Each scene shows the same named points in several views. A view is turned or mirrored, and shifted as a whole, has a little noise and may leave points out.

Scene 1
View 1
duto: [ 22   6  -7  17   1   9  21  -8  21  23   7  -2  -3  27   0 -15   2  -9
  -3  11  -1]
zok: [-17  -3 -20   4 -10 -10  17  -3  -3   7   4  -8 -13 -11  33  -4  21 -14
  -4   6  19]
vub: [ 19 -27 -16  -7   2 -13   3 -14  14  -5 -18   5   0 -27  15  23  21 -25
  12  -1  25]
Zulif: [ -6  -4   8  14  -3  -7  55 -10  12  14   6  -8 -20  -8  36  -6 -18  -2
 -15  22  11]
Dalo: [ -6  14  -2  12 -16 -22  14 -15   8  -6  10   3  -3   0  19  -8  16 -41
   3  37  10]
Fas: [  0  14 -17   9 -10 -17   5 -13   3  -1   8  -3  -2   6  17  -9  25 -35
   4  26  10]
rez: [-20 -19 -23  -1  -7  -8  23   2  -7  13  -1 -15 -19 -22  37   6  21   3
  -8 -10  27]
Paku: [  1 -15 -23   5   6  -5  24 -10  -1  14  -7 -14 -15 -20  33   3   8   3
  -5   4  19]
velob: [ -8  -3   5   5 -18 -18  24 -10  14  -3   7   6  -6  -3  15   5  14 -39
   0  18  12]
refi: [ 33   1 -15  12   5   6   0 -10  21  15  -2   0   5  23  -7 -10  12 -16
   5   7   3]
Ruzu: [-20   2 -19  -4 -22 -17  -3  -5   1  -3  11  -2  -3   2  15   0  38 -37
   2   5  16]
zamuv: [ -5  -2 -31   2  -4  -2   1  -2  -3  13   3 -10  -6   2  21  -7  34  -7
   0  -4  17]
mon: [-15 -13 -39  -7  -5  -5   1   0 -10  10  -2 -11 -12 -20  34   5  39  -7
   1 -11  27]
boga: [-17  -1  14  -1 -30 -15  21  -6  26  -2  17  10  -3  10   4   4  18 -47
  -4   9  10]
rit: [-38 -15 -26 -10 -22   2   8   9  -4  20  13 -13 -16  -5  24   4  39  -5
 -10 -32  25]
kupen: [ -6  -1  10   9 -15  -9  32  -7  22   7  12   4  -8   3  12   1   3 -29
  -6  12   8]
bapu: [ 6 -6 -4  8 -5  7 24 -3 20 20  5 -1 -6 12  5 -4  5 -7 -7 -5  6]
View 2
Fas: [ -1  31   0   3  11  10 -18  -3  -5  11  11  10   1 -24 -12  20   4 -16
 -16  12  12]
kupen: [ 13  21   4 -12   3 -12   1 -16  12  21   4  -5   0 -23 -14  22  16 -14
  13   5  14]
vub: [ 15  28  15   2   3  -4   9  -3  18  -2  16  -1  30  -8  -2  27 -22  20
 -16 -17  -3]
zamuv: [ -9   0  -9 -11  -1   3  -8  15   2  -4   2  18   3  -2  -7  31  -5  -5
 -16   6  10]
Zulif: [  1   5   2 -25 -11 -18 -10 -21  30  44 -10 -21   4  -7 -22  20  -2 -10
  18  19  23]
rit: [  3 -19 -13 -18  -6  -6   7  13   4 -16   4  33  -4   2  -1  34  11 -10
  -2  -3   8]
rez: [  3 -18  -4 -21 -18  -5  -6  -3  24   9   4  24  13  15 -12  25 -11  -1
  -4  -3   9]
Dalo: [  4  39   7   2   8   5 -19 -14   0  25  12   3   1 -27 -17  12  10 -18
 -11  14  13]
Ruzu: [  9  20   0   2   4   6 -13  -1  -2   2  21  33   1 -14 -10  21  13 -17
 -12  -2   6]
zok: [  2   3  -2 -14  -7   2 -14  -5  14  16   9  20   3  -2 -14  20  -2 -12
  -8   5  11]
duto: [-12  17  -4 -13  15 -13   5  13  -1   4 -17 -30 -10 -29  -5  33   7  -4
   7  20  18]
mon: [ -1  -9  -2 -12 -10   3  -9   8  14  -3  11  34  14  12  -5  30 -17   3
 -20  -7   3]
boga: [ 24  30   6  -1   7  -9   4 -20   3  11  16   9  -5 -34  -8  18  32 -19
  13  -4   8]
refi: [  1  26   2  -3  16  -8  12  12  -4  -7  -4 -22   1 -29   1  35   4   3
  -2   3  11]
bapu: [ -1   6  -4 -16   3 -15  10   5  10   5  -9 -15  -6 -19  -5  32   5  -2
  11   5  15]
View 3
bapu: [  4  12   9   3  11   1  -6  -2  14  13  -1   6 -13  12   2  13 -10   3
  15 -34   2]
mon: [-21   1  22  -5  20   8  18  11  -5   8 -29  -5  -9  -5 -10  -2 -30  36
   2  -6  -7]
Dalo: [  2 -10  -5   7 -21  22  -1   3  -2  22 -32   6  13  -6  10  12  -6  -4
 -23 -31  -2]
rit: [-10  18  33   2  20   7  20   6  15  14 -18   2 -26   2  -2   3 -40  25
   7  -7 -15]
Ruzu: [ -4  -1   8   7   1  21  18   3  -1  22 -36   7  -2 -15   4  11 -24  18
 -25 -13 -13]
Zulif: [ -8  16   6   5 -27   1 -15  15  13  10  14  -8   6   5   3  -3 -14 -33
  11 -31  -1]
kupen: [  7  10   0  12 -13  10  -5  -3  12  18  -6  10  -1  -3  13  15 -13 -13
  -9 -31  -7]
rez: [-27  15  23   4   1   1  13  22  -1   4   1 -11  -6 -12 -10  -9 -35   8
   5  -1 -11]
velob: [  1   2   0   6  -5  11   0   0   2  16 -15   3   5  -7   6  12 -11  -3
  -9 -24  -3]
duto: [  9   3   8  -6   7   8 -11  -4  14  18 -12   2  -5  25   3  16   6   2
  19 -50   9]
vub: [-17  -1 -14  12  27  -5   8  -4 -25   3  -1   4   9 -26 -13  13  -6  19
 -10 -12   3]
zok: [-15   4  18   0  -9  11   8  14   2  13 -16  -5   0  -7  -2   0 -26   5
  -2 -13  -9]
Fas: [ -4 -12   5  -2  -9  21   1   4  -4  17 -38   2   9  -4   6   8  -7  10
 -15 -30  -1]
boga: [ 18   8  -5  21  -7  18   8 -15  12  24 -20  22  -6 -12  18  23 -21  -5
 -27 -28 -11]
Paku: [-24   6  14  -4   6  -3   0  17  -6   0   3 -15   4  -4 -15  -6 -16   5
  12 -14  -2]
zamuv: [-16  -5  22  -7  17  14  15  10  -2  13 -39   0  -8  -1  -7   0 -21  38
   0 -15  -6]
View 4
kupen: [ 17  10 -17  16  -7 -11  -3 -17   8  13  -8 -13  21 -16   5 -11 -26   5
  -4 -17   2]
mon: [ -9  -1  13 -17  -5   2  -1 -11 -14 -36   1  19 -11 -14  -3 -15   1  18
   6  -7 -20]
duto: [ 32   0  -4  24   0 -44 -16 -18  -1   6  12   1  12  -7   7  -3  -8 -20
   6 -30   2]
rez: [ -5  13   5 -12  -4   1  -6 -19  -4 -38  -2   1   2 -17  -1 -19 -12  23
  16  -3 -23]
refi: [ 32 -11  -2  15   7 -36  -6 -16 -11  10  11  10  -2  -4   4  -2  -6 -26
  -2 -33   5]
velob: [ 16   8 -11   9  -2  -8   0 -11   3   9  -6   1  13 -13   4 -10 -17   9
  -3 -18   3]
vub: [ 12  -9  -3 -25  17   5  21 -21 -17   4  -7   6 -21  -8  -2 -19 -21   5
  -1 -25  -4]
Ruzu: [-11 -12  -5   7 -26   5   2   4  -9   6  -9  22   7 -17  -2   0  -8   9
 -30 -10  -2]
Dalo: [ 19  16 -13  14  -1   0   2   1  13  21  -6  16  21 -12  11  -4  -7  14
  -6 -18  17]
zok: [  2  13   0   0  -5  -2  -6  -8   2 -18  -1   7  10 -15   4 -12  -6  18
   6  -7  -9]
Fas: [  9   6  -5   8  -4   7   3  11   8  12  -3  32  11 -14   7   0   7  16
 -11 -13  16]
zamuv: [  3  -1  10  -1  -5 -13  -7  -7 -10 -22   7  19  -2 -12   3  -5   5   5
   4 -14  -9]
boga: [  3  -2 -21  17 -21  -3   3  -9   1  21 -11  -6  24 -18   1  -6 -27   5
 -25 -14   6]
Paku: [ 13  15   5 -12  12 -11  -5 -23  -1 -28   6   2  -3 -11   3 -20  -9  11
  23 -15 -12]
rit: [-14 -12   6   4 -27 -15 -15 -12 -14 -35   2   5   7 -17  -5  -8  -4   2
  -5  -3 -27]
View 5
rez: [-11   4 -25   9   6  -9  11  11  13  -9 -35 -18  23  -7   0 -16   6   8
   2   5  18]
Dalo: [ 14  13   2   0   0  -2  19   2   0 -26   3   1 -11  27  29   1  -9 -23
  28  12  -5]
kupen: [ 14   8 -12  -3   6 -12   8  22   2 -13 -16   3 -17  33  10  -8  -1 -11
  15  16 -12]
rit: [-10  17 -20   0  16  -3   8   6   6  14 -25 -34  26  15  -3 -12  -5  23
   1  11   1]
zok: [ -3  11 -18   9   6  -4  14   5   8 -16 -21 -14  14   7  14 -11   1  -2
  14   8   8]
bapu: [  3  23 -10   1  10  -6  -1  19   3  -6 -17 -10 -13  32 -14 -18  11   2
  -3  11 -11]
vub: [  1   6  22 -10 -16  -6   8  14  -2  -5 -15  -4 -11   1 -13   2   2  -8
  -3  -9  34]
duto: [  2  39  -1   7  13   5  -3  11  -8 -19  -3 -10 -21  40 -14 -19  19  -3
   1  13 -23]
zamuv: [-12  27  -5   8   8   8   7  -6   0  -9 -13 -28  15  11   0 -10   4   8
   5   4   7]
velob: [  8  11  -3  -1   4  -7  12  11   1 -15 -11  -1 -11  27  12  -6  -2 -12
  15  12   0]
Zulif: [  8   6 -30  16   5 -19   4  29   9 -40 -28   8 -15  15  10 -26  24 -18
   7  20 -11]
Fas: [  3  21   4   1   1   7  16  -4  -2 -23   3 -12  -1  23  19   0  -6 -13
  22   5   2]
Paku: [-10  12 -14  14  -2  -4   7   9   7 -28 -26 -11   3  -5  -6 -19  18  -2
  -6   2  16]
refi: [  2  42  17   0   7  12  -2   5 -15 -13   5 -12 -22  39 -16 -11  11  -4
  -3   6 -14]
View 6
vub: [ -2   9   3  -4  16   9 -15 -37 -32  21 -10  18 -11   0  31   2 -13 -17
   2  16 -15]
refi: [ 27   3  -8  11 -15 -18  -4 -17   3  41  -2   4   9  -3  30  -4 -33   2
  11  -9 -16]
Dalo: [  7  25  14  25 -12  11 -17  -4   4  -2   2  23  13   9   2  10 -19  -5
  24   2  -4]
kupen: [ 16  22  -5  37 -17   5  -8 -13 -14  -2  11   5   1   2   9   7 -12   4
  11   5 -10]
rez: [  5  -1   3  11  23 -17  -1 -23 -52 -10  -9  -9 -10  11 -10   2   0  -6
  19  19   3]
boga: [ 17  25  -6  43 -25  23 -20 -16 -10  -2   2  18  -6 -13  -5   9 -12  -3
  -2  -1  -3]
rit: [ 27 -13  -6  18   5 -22  -9 -24 -43   3 -18  -9 -11 -10 -28  -5 -13  -2
   4   2  12]
duto: [ 29   7 -11  25 -20 -24   4 -12   0  27   9  -7   8   4  24   0 -27  10
  19  -6 -13]
Fas: [ 11  13  15  15  -4   0 -16  -8   3   8  -8  21  13   7   0   3 -24  -7
  24   2  -3]
Paku: [  3   3   4   5  18 -23   4 -22 -38   4  -2  -7  -4  17  15   3  -7  -3
  24  20  -9]
mon: [  7  -9  10  -4  28 -16 -10 -28 -43   5 -24   2  -5   4 -15  -4 -12 -12
  20  15   5]
bapu: [ 24   5 -15  28 -13 -17  -1 -19 -20  14   7  -9  -3   1  15   0 -17   6
  10   4 -11]
Ruzu: [ 15   8  12  16   3   6 -24 -13 -15   0 -19  20   3  -8 -22   1 -17 -10
   9   1   7]
Zulif: [  6  22  -5  36  -8 -15   7  -7 -27 -16  25 -15   3  25  20  13  -2   8
  30  21 -18]
zok: [  8   9   9  15   9 -11  -7 -14 -28  -7  -7   1   0  10  -9   4  -9  -5
  22  13   3]
velob: [ 11  17   2  26  -7   7  -8 -16 -15   2   3  11   3   3   8   5 -12  -2
  15   7  -7]

In a view up to two points have been moved. Name them for each view, in the order of its rows, or write -.
view 1 -> velob, rit
view 2 -> refi
view 3 -> mon, zamuv
view 4 -> Ruzu, Fas
view 5 -> -
view 6 -> -
